Points, in no order, along strands that fork, close into loops and pass close to each other.
Two points are linked if the straight distance between their rows is under 86.1. Some points are linked to none.
K436: [  4  10  28 -19 -34  20 -25   6 -22  17  -5  -8  -8 -21 -25 -23   7 -27
  -8 -16 -18 -13 -21 -14  36 -30   2  13 -28  18  19  19  -9 -20]
K357: [ -7 -32 -25 -30  -2   4  38   5  13  -8   7 -18 -38 -14 -36 -26 -40  10
 -30   9   0  14  -9  21 -11  32 -26 -44  28  21  -2 -31  -1   3]
K786: [ -6  20 -12 -17 -24  29  -4  -3  27  13  -1 -19  -6  -5  -9 -20  -9 -13
  -3  12  36  -1 -15  -2 -25  39   5 -28  37  30  -1 -27  22  51]
K189: [ 28   4  -7  -1  18  -1   4  -1  -7  -4   3  21 -15  -7  11  -4  30  -6
  -6   1  17   3  13 -14  -4  -4 -12   6   6 -22  -3 -17  11  25]
K503: [-31  -3 -31  -3   3  -8  21  -4  -1   2 -33  40   0  -9 -10  25 -14  16
  12  13 -13 -25   9  -4 -17  13   4  16  23 -30 -21   8   1  -4]
K112: [ 35 -19  -3  29  15 -27  -3  14  36  -4   5  46 -21  38 -15  46 -30  -3
  13  -9  -5  14  16  40  31  19 -23  17  -3 -12  17  25   8  29]
K896: [  8 -27  -1 -11 -31  -7  32  24   4 -27   9   9   6 -32 -53 -10 -48 -13
   3 -10 -14 -11 -13  15  20  13  -6   7  -5   0  17   9 -17 -11]
K269: [ 24  13  17 -18 -36  29 -13  -2 -13   2   2 -40  12 -33  -2 -17   0  -9
 -30   1  19  10  -4 -21   2  -7  -5  -6 -16  24  28 -10   7   8]
K845: [  3 -37   0  -4  16  -4  38   0 -32   8 -11   0 -16 -34   5 -25  -7  30
 -22   6 -15  17  -2  19 -24  -6 -25  10  26   8   0  -9 -16 -30]
K531: [  4  10  26  12  12 -13 -10   5 -15 -13  -4  29  -6  28   6  12  -3  -9
   9 -14  -5  -2  12  16  18   3   3  43   1 -11 -11  25   5  -5]
K672: [ 42   5  -8  -7 -36  -3 -18 -24  23  16  -8  -6  16   5  -1 -22  18 -36
  -4 -11  16  22   8  -7 -13   1   5 -29  12  40   6 -11 -21  52]
K798: [-31  -4 -24 -13  -5   4  -3  -6  -9  -3 -20  27  10  -4  -1  14   0   9
  -9  -8   3 -11  17 -31 -13   1  11  15  15 -20 -16  -3  -4 -16]
K180: [-50 -23  -1 -12  -4   3  27   6  -1 -19 -19  -7   8 -18   3  -5 -16  28
  33   0   0 -32  -1 -14 -28   6  15   7   2 -30 -13 -12 -12 -14]
K367: [-37  -3   0 -19 -17  27  20   1   0 -32  -9 -16   3 -36 -12  -8 -27  23
  11   0  23 -23  -8 -13 -24  26   7  -7  13   0 -10 -20  -3   4]
K263: [-10 -24  11   0 -20  -2  12  26 -11   3   0   6  -3 -39  -1 -24 -16  12
  15 -11 -17  -8 -13 -21  28 -33  16   3 -23  16 -14  19 -27 -59]
K417: [-33  40  24  24  32   6 -37  -2   4 -16   9  14 -20  44  32  13  16   7
  16  -3 -11 -23  -1  -6  16  -4  29  26   0 -24  -7  25  14  -3]
K528: [-46 -26 -36 -19  24   1  35 -13  -1 -14 -17 -30  -9 -18  22   8  16  51
   3  32   2 -17 -25  12 -41   8 -12 -23  11 -52 -20 -17  -5 -18]
K142: [-48   4  11   1 -14   4  -5  -9 -11 -12  -1 -36  25  -6  23  -3  -1  14
  28  -7  20  -9  -1 -15   1 -14  32 -12 -29  -2   5  -7 -11 -40]
K315: [-19 -20   4 -36  12  18  37   8 -10 -11  13 -30 -22 -28 -19 -37 -27  32
 -29   8   9  11 -18  18 -20  26 -30 -24  21   7   3 -37 -11   0]
K467: [-34  -2  -2 -22   6  21  11   0 -22   6  -1 -59 -17 -18  17 -25   3  11
 -22  -3  29   0 -17  11 -27   1 -10 -32  14 -13   5 -30  11 -16]
K492: [ 35 -23   4 -13 -24  13  16  10  -5  -1  16  -8  -4 -43  -4 -38  -1  -4
 -47   8   7  30   1 -12  -5   2 -22 -25   9  31   9 -23  -4  24]
K937: [ 15  50  48 -11  18  -4 -40 -13  -8  12   8  -1  -4  36  23   8  28 -15
   0 -24  -9  13  15  16  24 -11   4  25 -18  12   6   7  12 -11]
K683: [ 21 -18 -11  -7 -34 -18   8   3 -13  49   2   1  -9 -17 -20 -28 -18 -21
 -41 -21  -9  35   7  13   1 -12 -18 -25  13  39   5   1 -10 -22]
K554: [ 32  -8  -8 -21 -50 -14 -11 -19  19  36  -2  -5  -6 -13  -9 -38   9 -48
  -9 -21  -4  31   5  -4 -12  -5   6 -45  20  52  -8 -11 -22  34]
K246: [ -9  -1  -2  31  13   6   8  -5  19   4 -12  28   5  23 -21  24 -19  -7
  14  19 -21 -27 -11  12  -4  24  21  12  -2   0   1  21   1 -17]
K48: [-25 -22  35   3  -5 -18  25  24 -13 -37  18 -18  28 -30  18 -16   3  31
  39   9  -2  -6   8  -2   8 -14   6  14 -21 -10   5   4  -7  -4]
K962: [ 34  13 -25   4  10   8  -7   5   3  17  27 -19  24  19  -3  11  22 -34
 -12   7  14  14   7  -7 -31   1   9 -27   3  -1   9 -22  27  37]
K686: [-12 -15 -27  -1  29 -17  31  -4 -16 -23   9  -8   0 -20  -7   5   1  37
 -12  16   9  12   4  28  -5  10 -24  -6  -3 -24  -6 -19 -27 -15]
K945: [ 26   3  27  -3 -14   0 -16  -4 -18  23   9  10 -17 -14   9 -20  36 -18
 -26   2  -1  21  -3  -1  22 -25 -12  -9 -22  18  12  -1 -13 -29]
K68: [-21  11 -22 -20  14  30  13  -6  -8 -16   8 -48  15 -14   8   9  -2  38
  -8  17  45  -9  -9  10 -40  25 -15  -3  30 -22 -21 -32  16  24]
K270: [ 18  26 -16   6  17  28  -6 -11 -26 -14   5 -58  23 -24  31 -16  29  27
 -11  -2  45   4   4  11 -17  -9  -9   3  11 -16   9 -33  20  13]
K415: [  0   0 -32  14  30   4   9 -18   6  31 -13  17 -13   9   9   5  46 -12
  -7  40   6  -4   1  17 -30   1  -5 -33   7  -8 -14 -13  12  -2]
K728: [-20  -8  25  18   1 -22  -2   4 -26  -1  -9  23 -22 -16  32 -22  10  20
   9 -11 -18   1  -4  13  19 -26  -3  36   3 -12 -20  27  -1 -42]
K227: [ 52 -25  -2  13  -3 -26  12   2   8  -1  -5  33  -1  16 -17  23 -37   0
   5  -6 -10  11  17  30  20  26 -32  22  15  -6  21  20   3  29]
K391: [-26  -6 -45 -22  26   2  36  -7   4  15  -9  -5 -22 -12  -7  -6   8  27
 -16  33   9  -2 -11  11 -43  21 -28 -41  43 -13 -25 -32   5  17]
K86: [ 16 -17 -20   0 -28  -3  13  19  24 -15  -6  10   1  -5 -57  10 -45 -20
  22  -4 -21 -32 -19   5  17  24  -7  -1  -1  -8  35  15  -2   5]
K836: [ 18  18 -56  25  19  -8  19  15  37  35   8  27   8   8 -15  27   6   7
   8  34  10  -4  -4  15 -28  40 -10 -45  30  -3   4   5  -1  48]
K830: [-39 -17 -37 -12  23  -3  44  -4   2  14 -16   9 -13  -9 -11  26  -6  36
  -8  31  -7 -16 -24  19 -38  17 -18 -32  28 -38 -22 -11  -5  -6]
K41: [ 43   6 -41  13  36  16   1 -13   6   6  19 -33  28   2   3   5  28  -1
  -1  18  26  11   0   3 -32   4  -5 -25  24   5 -18 -39  15  49]
K890: [-46  -2  -3  12  38 -23  15   1  10 -29  -1  17  -5  19  30  40   0  33
  43  20 -11 -19   6  17 -12   3  10  24  10 -43 -40  24  16  -8]
K688: [ -8  22  17  18  10   3 -30   1 -15 -22   2 -20  19  -3  47 -11  36  32
  13 -13  21  10   9  -9  22 -19  -3  27 -29 -26   9   8  -4 -11]
K613: [ -2  21   3   3 -11   4 -15   0 -30  13   2 -20  15 -15  27 -28  36  21
 -13 -14  23  16   5  -8   1 -26 -13  11  -5 -19   5  -2   0 -13]
K368: [-38  -7 -25 -15  10   6   3 -27 -14  21 -31 -19 -11  -4  19  -7  30  19
  -1   3   3 -16  -2  12 -41  -6 -14   2  20 -29 -14  -7  -3 -36]
K835: [-26  14 -17 -15 -11  29  12  -7  19  -4  -2 -15   4 -12 -11 -11 -12  12
  -7  15  40 -12 -16   1 -32  44  -8 -17  32   0 -10 -27  11  21]
K284: [  1  -8 -15 -15 -37  -3   7  15 -14  18   7 -13  -9 -22 -32 -17 -36 -26
 -28 -27   1  13  -1   1   8  -8 -13 -19  12  14  10   2   0 -29]
K94: [-35  -7  23  -5 -20   0 -10  19  -6 -22  23 -21  31   7  -5   5 -24 -11
  25  -5 -17 -19   7 -36  28 -21  55   9 -33   4   2  13  -1  -5]
K784: [ 54  14  10   6  23  -2 -29 -20   7   7   7  18   0  27   4   8  35 -20
  -3   0   8  22  11  18   4  -3 -14   4 -14  20  11   0 -15  36]
K985: [ -3  -3 -36   5  -9   2  16  -2   7  21 -12  21 -27 -10 -27  -6  -1  -9
 -12  22   4 -13  -5  -8  -5  14   3 -26  20  -3  -6 -19  -1  -7]
K44: [-19  -1   2   3   4   3  -4 -19 -14  30 -31   1 -13  11   5  -2  -5 -12
   5 -14 -15 -12   4   3  -6 -17  16   9   2   3  -3  -3  -5 -63]
K203: [ 30   4  42   9  -6  -8 -35  13 -17   6   2  44 -13  12   0  20  -2  -7
 -11 -11 -14  19   0  -6  51  -9 -22  31 -12  19  -1  51 -14  23]
K676: [-32  -8   8   6  42 -27  11   7  13 -49   6  20 -11   8  38  21  30  49
  47   2  -6  -8  17  17  -4  -2  -5  28  -3 -44 -34  15   8   1]
K660: [ 14  19  40  -1  -7  21 -24  -1 -27 -13   0  -5   9  -6   1  -6  17 -16
 -13  -2  -9 -13 -15 -14  20 -13   7  21 -37   4  31   8  -7  -7]
K119: [-24   2   4 -12 -28  36   8  10   1 -29   1 -21  17 -18  -7   3 -27  -4
  -8 -10  17 -14  -5 -41  -2  15  25  -9 -14   6   5  -6  11   1]
K43: [-11  36   2  21  39   5 -28  -7  -2  -4   2   0  -4  37  33  16  30   8
  16  -1   8 -12   5   4  -6  -9  10  25   1 -32  -8  -2  21   3]
K940: [ 28 -13   3   6 -18  -8 -24  18  38  -5  -5  34 -22  30 -36  32 -41 -14
  20 -20 -19 -15  15  -7  58   7  -4  30 -18  -2  34  45  -9  32]
K636: [-17  27 -30  16   0  20  -9   7  17  33  -4   3  32  26  -1  24 -14  -4
  -5  16  -1 -18  -2 -30 -28  29  22  -7  25 -16  14   2  16  35]
K491: [ 26  -5   2   7   7  -2  -4   7  27  -8   7  20   4  14 -28  13  -8 -28
  -8   5   0  -9   2  -9  10  19   0  -2 -22  -6  28   8  12  17]
K638: [  6  -1 -32  10  45  -6  24 -19   6  -9 -18  28  -4   3   1  34  24  32
   6  33 -12  -7   6  16 -30  10 -20  15  14 -22 -23  -5   9  10]
K313: [ 40   8  32  12  14   3 -45   9  40  -5   5   9  -8  57  -8  35  -2 -15
  -2 -22  -7   9   9   3  23   8  -6  26 -22  18  24  37   0  41]
K388: [ 30  -7  -8  22  42 -11  11  -8   7   4 -11  31  -4  20  -2  24   4   3
   4  21  -9   0   6  38  -3  15 -12  13  19 -14 -11  -5   9   7]
K249: [-33 -10  12   8  11 -11   6   8   8 -36  -2  26   7  -1   2  14  -3  25
  37  -1  -3 -17  15 -24  23  -2  17  37 -20 -25 -13  11 -15 -12]
K88: [-18  15  43  20  13   2 -25   1  16 -42  18  -3  17  26  16  25 -14   4
  20 -17   0   6  11  -7  16  -5  22  37 -32   7  -7  28 -16  -8]
K163: [ 30  16  15 -17  -7  -7 -24 -17  -5  32  -8   0 -12   2   7 -15  44 -40
 -22  -6  -6  15   6 -15   8 -30   1 -19 -22  24   9 -15   2  -4]
K551: [ -6 -29 -28 -15 -17   0  39   1  13  14  -1  -3 -27  -8 -43 -14 -51  -6
  -6  -2  -5  -8 -18  25 -10  30 -17 -38  48   3  -1 -16   8   7]
K618: [ 11   9  -3   4 -29   8 -25   9  21   6  -2  13  -3  28 -40  16 -19 -32
  -5  -9 -12 -16  -5 -31  18  12  24   1 -18   0  30  18   8   2]
K631: [-18 -23 -21 -10 -30  -8  14  14  -7  21 -16   6   1 -12 -17  -2 -45 -12
  -3 -31  -4  -1  -4 -12   5 -10   2   4   8  14 -16   7 -12 -57]
K472: [ 15 -17  20  10   2 -17   8   6 -15  -5 -14  48 -11   2  -9   7 -26  -9
  10  -6 -21  -3   3  25  32   0  -4  38  -5  10 -10  30  -4 -18]
K377: [-49  -4  -3 -12 -14  12   8  -1 -23 -10  -6 -64  10 -15  23  -9   1  16
   8  -3  32  -6 -16  -2 -24  -6  14 -19 -12 -22   3 -20   4 -35]
K880: [  6   2  35  20  13   6 -26  15  36 -31   8   9  -3  52   2  37 -20  -8
  19 -16  -3  -7   4  14  18   5  15  38 -26   1  18  34   0  17]
K102: [-44   6   8  17  17   1 -10   7  23 -26   3  19  11  25   8  37  -9  15
  39  19   1 -29  15 -20   6  -3  43  17 -14 -29   2  13  -7   8]
K974: [-52   8  38  -7 -10  -1 -23  -7 -14 -18   2 -44  25   4  37  -9  21  20
  28 -12 -14 -14   4 -24  17 -33  48   8 -31   1   3   3   6 -33]
K383: [-49  24  -9  22   9  15 -12   0   2  -5  -9 -10  25  21   6  15   4   7
  29  17   7 -29 -13  -8 -10  13  31  -3 -15 -24   4   1   2  -5]
K170: [ 22  33   1  -2  11  -4 -19 -16   4  31 -10  -2  -2  23  28   3  47 -33
  -9   3  -1   8  16 -16  -6 -17  15 -15 -11   9  -3 -27  18  -1]
K70: [ 42  30  26   4   2 -15 -37 -26  13  28  -9  30   4  51  13  25  25 -36
   2 -14  -4  18  18  -4   3  -4   4   7  -7  32   6   8  -6  21]
K434: [ 17   8 -38 -14  10  20   4 -20   8   5  18 -34  14  -9   4  -7  12   0
 -20  13  38  25   5   1 -42  20 -11 -38  22  19 -19 -46  13  42]
K532: [-26 -10  42   7 -16 -13 -14  16  -4 -15   5  22   6   2   7   0 -26  -1
  33 -21 -34 -11   0 -16  39 -31  27  28 -21  23 -27  37 -19 -32]
K874: [  3   2  20  -4 -35  -5 -17  18 -19  10   2   9  10 -10 -18  -2 -23 -21
  -3 -22 -21   6 -15  -8  42 -23   1  30 -24  10  12  43 -19 -27]
K247: [-11 -11   0 -16   9  13  26  15 -26  -6  10 -30 -11 -21  -6 -30 -11   4
 -21   7  18  -6  -7  19 -18  15 -10 -15  12 -21  -4 -32   6  -5]
K325: [ 35  21 -21   7 -15   3  -9   6  33  31  12 -12  24  28  -9  20   5 -45
  -5   6   6   0  -1  -7 -27  23  10 -32   2   3  22  -7  20  39]
K627: [-29   2  31  -9  -7  -3 -14  -5 -24  10  -2  -1  -1  13  20  -3  -1  -6
   5 -25 -24   0  -2 -11   4 -21  31  21 -21  13  -3   9   1 -60]
K302: [ 26  16   1 -14 -37  18 -26 -22  11   5  -6 -17   7   1 -13  -5  -3 -27
 -20  -5  19   9   4 -24  -1  18   3 -22   0  36  20 -12   0  30]
K961: [ 34 -18 -13 -16 -23   5  17  -4  23  -5   9  -4 -15 -22 -23 -35  -5 -20
 -27  -1   3  18  -2  -8 -18  21 -14 -36  21  38   0 -28   6  33]
K303: [ 19   9  55  -1   0  -9 -37  17   0 -13   7  29 -14  28  -4  23 -31  -6
   6 -30 -26   9  -4  -1  60 -10  -9  37 -17  20   0  70  -8  29]
K592: [ -8  -5   0 -17 -15  20   7  -7  -4  27 -14 -17 -28 -25  -4 -35   5 -20
 -26  -6  21  -1  -2 -20 -18  -5  -6 -20  18  23   6 -27  -1 -14]
K682: [ 52 -11  -9  12 -21 -25 -31   2  40   2 -19  30 -24  33 -28  25 -29 -36
  15  -3 -20 -14   6  12  52  16 -15  -4   2   5  39  40  -3  18]
K25: [-20  15  37  17   5   0 -33   4  -2 -37  14  -7  26   3  39   7   8  25
  19 -13   9  13  15 -14  25 -22  16  28 -40  -4   3  28  -9 -14]
K556: [-15 -15  23  -4 -28 -10 -25  11  -6   3  20  10  10   5 -16  -2 -34 -24
  22 -24 -46 -11 -13 -21  50 -37  36  31 -27  26 -10  48  -3 -23]
K656: [ -2  26  26  -7  -9  -9 -53  -9   6  11   6  22 -11  55  -7  21  -8 -27
  -3 -39 -28  -6   9 -17  48 -14  20  21 -23  16  26  27  -4   3]
K326: [-12   3  49  22 -14 -17 -18  17  -9 -11  15  38   0  -7  19   1 -17  18
  19 -12 -16  23  -4   5  44 -24   1  31 -18  17 -22  55 -27 -32]
K526: [ -3  -6  27  15  16 -15  21   3  -1 -30 -16  64 -32  -5   3  22 -21  17
  36   1 -22 -11  -2  16  35  -7  18  24  -3  -1 -26  16  -3 -34]
K699: [-12   7   3  -9 -23  12 -13   5   4   9   4 -10   8  20 -23   6 -19 -40
  -4 -12 -36 -28 -16 -32   9  -5  38   7 -22  -3  28  12  15 -11]
K955: [  0  16 -49  10   5 -11  32   7  24  16  -6  27   7   1 -25  45  -6  31
  10  33  -2 -14  -3   5 -35  42 -19 -23  33 -29   2   4   3  32]
K206: [  7 -17   5  -3 -18 -16  35  16 -16  -8   3  13   4 -18 -28  -2 -31   0
   0  -3  -2   0   3  16   7  14 -17  11   9  -7   1  -5  -8  -2]
K719: [  0  15  -4  -7 -11  18  -9  -6 -24   1   1 -35   6 -39  31 -45  32  32
 -21  -1  31  16  -6   4  -9 -15 -21  -1   9  -3   7 -23  -6   4]
K647: [ -5   2   2  15  42   1   8  -9   5 -44   4  -8  16   0  23  21  15  37
  21  24  23   1   2  15 -11  10  -2  14 -23 -38   3  -9  -2  -2]
K595: [-20  -3  27   2 -25   6  -1  14 -19 -11  13 -32  23 -40  10 -27  -6  11
  -3   7  -5  11 -18   7  10 -33  -6   5 -29   4  23  15 -30 -40]
K34: [  0  49  24   2  30  -1 -26 -17 -18   9   2 -21  15  38  46   1  40   6
   9 -19  -7   5   6  15   3 -18   1  30 -11  -9   8  -6  25 -26]
K468: [ 17  -6 -46   5   1 -10  12 -23  18  13   4  16  -3   2  -3 -12  24 -16
  -9  18   8  25   9  -2 -28   8   2 -40  31  19 -25 -20 -15  44]
K862: [ 18   3 -28   6  45  16   8 -19   3 -30  -1 -18  12  -6  19   8  39  40
   1  30  24  -3  -1   4 -24   3 -21   5  -8 -34  -6 -29   5  11]
K892: [-25 -20   4  -1  -2 -13   9  17  -3  -2 -17  21   1 -12 -21  -3 -28   0
  34 -18 -27 -28  -6 -23  28 -23  35  13 -19  10 -31   7 -10 -43]
K733: [-21  19  55  24   4 -24 -25  12   1 -37  13  33 -14  13  28  22 -19  23
  14 -27  -6   9   5  13  41 -13   5  44  -1  13 -35  57 -17  -1]
K82: [  1  33  -4   2 -17  23 -21  -6  -9  27 -10   1  15  25  -5   2   6 -24
  -4  -4  -8 -17   6 -26 -13   9  28   3   7  -2  19 -14  23  25]
K316: [  8 -14   1   8  30  -6  31  -1  -3 -40  14  11   2  -5  -9  10   2  36
   3  19   3  -1   4  14  -6  14 -13  11 -19 -19   8 -18 -21   2]
K359: [ 35 -27 -28  -4 -10 -26  32   5  -4  -6  -2  26   4  -5 -23  11 -32   0
 -10  -6  -7  20  15  16  10  20 -28 -10  20   4   3  -1   5   6]
K77: [ 49 -28 -19  -8 -45 -23   6  -1   4  25  -1   1 -10 -11 -37 -36 -21 -44
 -21 -16 -20  15  -5  11  26  -1 -21 -35  24  40   7   6  -2  10]
K73: [ 33  -5  -4   8 -22 -26  -8  -1 -22  33 -14  30   3   0 -10 -10 -12 -25
 -18  -9 -11  28  12  17  15 -12 -14   4  11  22   1  11   3  -5]
K568: [-25 -21  16  12  13 -17   5   1 -17 -15  -9   0  -5 -20  48 -30  30  30
  19  -8  -7   2  -4   3  10 -19 -15  22   2 -35 -16  14  11 -44]
K971: [-26  16 -23  16  33   5  15  -7   4  21  -4  -1  -5   8   2  15  22   7
  -4  42  13 -15 -19   3 -28  18   1 -28  -1 -23   1 -16   4 -27]
K344: [-20  17   0   2 -18  18  -3   2  -6  38 -10 -14   5  21 -12   1 -16 -34
 -12  -1 -20 -24 -14 -19  -9   7  36 -12   2  -6  22 -10  28 -15]
K776: [-38  10 -11  27  25   4   9   3  13   7  -7   4  12  18  -2  34  -7  -7
  16  32  -5 -24 -15   7 -16  29  22  -8  -1 -23   4   4  -4 -16]
K95: [ 53 -13 -17   4  15 -14   7  -3   4  10  22 -12  14  13 -10  -6  17 -39
 -22  11   3  29  10  12 -18   1  -2 -27  -1  19  -4 -30  11  25]
K621: [-42 -27 -34 -26  17   7  39 -14  -8 -15  -8 -37 -30 -30   3 -31   7  56
 -18   8  15  -9 -12  12 -39  12 -32 -26  22 -30 -14 -29 -13 -20]
K524: [ 11   6  30  15   2  -8 -20  21 -28   8  16  21   3   3  13  -1   6   5
 -10  -9  -5  18  12  -8  22 -19 -12  43 -16 -12  -1  34  -1  11]
K22: [ 26  15   0  35  32 -11  13  -4  28   0  -8  49 -18  30 -13  28   3 -13
   8  28 -10 -13  -5  21  -1  24  -7   3  10   2   7  12   8  10]
K834: [ 11   4 -39  16   0  -7  13   9  28  25  10  -2  16  21 -21  22  -8 -30
  -2  24  -5   0 -14  10 -23  42  -4 -45  16   0  22  -3  16  17]
K994: [ -4  -2  -9 -25  11  37   3 -12 -13   8  12 -62 -17 -42  42 -44  24  35
 -26   0  32  26  -1   5 -32  -6 -28 -28  40  22 -17 -41  25  20]
K332: [-33 -34  10  -6   1 -22  31  17  -5 -24  -2   6   7 -25   7  -6  -6  25
  27   1  -7 -14   4  -1   0  -5   3  12  -6 -21 -22  -5 -10 -20]
K603: [-26 -22  39  12 -22  -6   4  18 -11 -28  20 -31  30 -38  22 -31  12  16
  29   7   3   2 -13 -10  21 -33  12   0 -37  -1   1  18 -19 -30]
K137: [ 42  18  33  14  32  12 -37   4  11  -2  17  -6  10  30   6  28  12  -4
  -4 -18  19  22  10  15  15 -14 -18  32 -31  13  18  13  -4  33]
K437: [-28  -7 -12 -27  17  33  13 -13  -1  18  -4 -51 -40 -18  15 -35   2  22
 -27   4  36   8  -5   9 -42   7 -12 -43  37  12 -16 -36  16   3]
K348: [ 51  17 -23  20  49  19 -10 -12   5  -5  12 -17  18   8   7  14  31  14
   2  17  31   8   4   3 -24   0  -9   5  -3  -3  -2 -32   5  42]
K65: [ 10  -6  -1  -4   0 -17  -4 -10 -28  38 -29  24 -12  -3   2  -8   2 -15
 -12 -12  -8  14  10  23   5 -21 -21  10  18  19  -9   3   0 -42]
K626: [-41 -15 -12 -20   1  10   5 -11 -10  23 -25 -23 -21  -8  -1 -11  -3   5
  -3 -14   8 -18 -10 -12 -37  -8   5 -13  11 -10  -7 -10 -15 -55]
K514: [ 18   6 -37  -4 -13   2  -5 -28  22   9   5  -9  16  -5   6 -21  22 -19
 -11  -8  26  25  15   4 -41  14  -4 -33  28  34 -28 -25 -15  59]
K19: [  2 -25 -48 -11  11  -9  33 -20  17  23 -13  15 -21 -15  -9 -11   8  -4
 -25  24   7  12  12   5 -47  10 -12 -49  44  14 -35 -31   2  23]
K306: [ 10  -4  12   6 -17   4   0  16 -21  -3  14   0   1 -35 -11 -30   1   8
 -26   9  -3  20 -13   1  20 -20 -14   8 -22   7  16   9 -24 -27]
K408: [ 41 -23 -30   6 -34 -22   2   9  43   1 -13  14 -12   8 -44  14 -31 -26
   5  -1 -15 -10  -4   6  31  25 -23 -18  14   8  31  15  -2  20]
K641: [ 51 -16   6  -6 -25  -8  -1   2  -8   7  19   9  -6 -25 -24 -27  11 -20
 -38   7  -8  34   6 -11  18 -11 -24 -16  -7  25  10   7 -14  39]
K363: [-29 -20  34   8  11 -47  23  16   3 -32   6  40 -12 -13  20  14 -23  19
  44 -10 -18   0  15   8  37 -15  11  17  -1   2 -46  29   3 -32]
K334: [-33   2 -26  -1  18  -1  -6 -11  -3 -21 -11  18  -3   1  14  17  33  22
   0   8   7  -9  17 -23 -12  -6  -1  10  -9 -35 -14  -8  11 -19]
K333: [-36 -11   4 -11 -23  -1  15  21  12 -33   8 -12  31 -14 -26   5 -36  -7
  32  -3   2 -33  -9 -37   7   4  40  -2 -22   3  -4  -2 -11  -3]
K713: [ 22  19  17   7   1  15 -18  -7   0 -19  13  -8   0   7  -8  13  17 -26
  -8   8  10 -10  -2  -3  18  -3  11   7 -37  -5  23  -4   9   2]
K486: [ 14  22  34 -17 -42  31 -12   1 -31  22   0 -37  -3 -47  18 -31  12   4
 -35   6   4  16 -12 -31  13 -40  -5 -11 -23  24  28  -6  -7 -15]
K342: [  4  -1 -22  -5  26  13  -3 -22 -13  25 -16 -22 -15  -4  29 -12  45   6
 -18  13  12   6  -1   4 -38 -13 -19 -15  10 -10  -5 -25  17 -20]
K419: [  0 -30   0 -10 -34 -15  21  28   9 -19   4   6  22 -27 -42  -8 -54 -13
  24 -21 -30 -19  -6  -4  29 -12  14  19  -9  11  -2  32  -9 -14]
K498: [-22  -5 -23  -4  29 -22  32  -1   4 -10 -12  44  -2  13   8  47  -4  31
  23  16 -20 -12   8  26 -29  12  -3  19  20 -40 -25   7  13  -2]
K951: [ 28  38  -6  -8 -12  33 -18  -8 -25   1  -3 -43  18  -7  22  -7  20   0
 -10  -6  41   4  13  -9  -7  -6  10   1   5   6   7 -30  18  42]
K624: [ 14  57  -3  12  29   8 -25 -13  10  36   1  -5   6  37  27  23  45 -12
   7   3   7  -6  12  -6 -10 -10  21   3  -6 -11   5 -21  28  19]
K117: [-27  24  40 -13 -17   1 -44   3 -17   3  24   1  17  38  14  16 -10  -8
   4 -38 -35   0   5 -29  45 -27  39  27 -28  12  11  29  -5  -4]
K243: [ 15 -26 -10 -24 -16  13  21 -11  24   0  10 -22 -21 -14 -12 -52 -10  -9
 -19   7   2  32  -7  14 -26  19 -14 -40  43  63 -14 -35   1  43]
K796: [-23 -26 -18   3  24  -8  16 -13 -17  -6 -23  -4 -11  -6  33 -20  31  32
   3  -2  -6  -3  -6  23 -21  -9 -22  11  13 -40 -16 -13   8 -34]
K720: [  1 -10   4   1  -5   4  20  23 -16  -8  14 -17   8  -4 -19 -12 -15 -11
 -13  -1   1   3   1   8  -9   9  -6  10  -4 -15  13 -11   6   0]
K409: [ 37  25  30 -19 -19  -7 -47 -15  10  31   4   5   4  51  -6  20  16 -36
  -6 -28 -31  12  10 -12  34  -8   5   2 -21  32  29  25   2  27]
K645: [ 68 -17   2   8   8 -17  11  10  -3  -8  16   7   3  -8 -12 -19  20 -25
 -17   8  -3  30  11   0   6  -5 -17 -10  -7  20   9 -16  -5  44]

A tip is a point with one link. Name the tips that can be reached along the links from each point below, in the order of the rows.
K203 => K303, K363
K719 => K951, K117
K491 => K263, K636, K733

A fork is a point with three links, a tip a point with one. Leave the first point through the second and follow the links. Name the first fork or tip that comes.
K82; K344 => K532
K880; K88 => K951
K874; K436 => K636
K613; K688 => K117
K170; K163 => K332
K332; K48 => K43

Name the points in between on the shortest way along the links from the first point to the second, in order.
K971; K334 => K776, K246, K22, K388, K638, K498, K503, K798
K342; K94 => K415, K971, K776, K383, K102, K249, K332, K180, K367, K119, K333
K41; K528 => K434, K514, K468, K19, K391, K830
K313; K270 => K880, K88, K25, K688, K613, K719
K974; K227 => K142, K377, K467, K247, K720, K206, K359
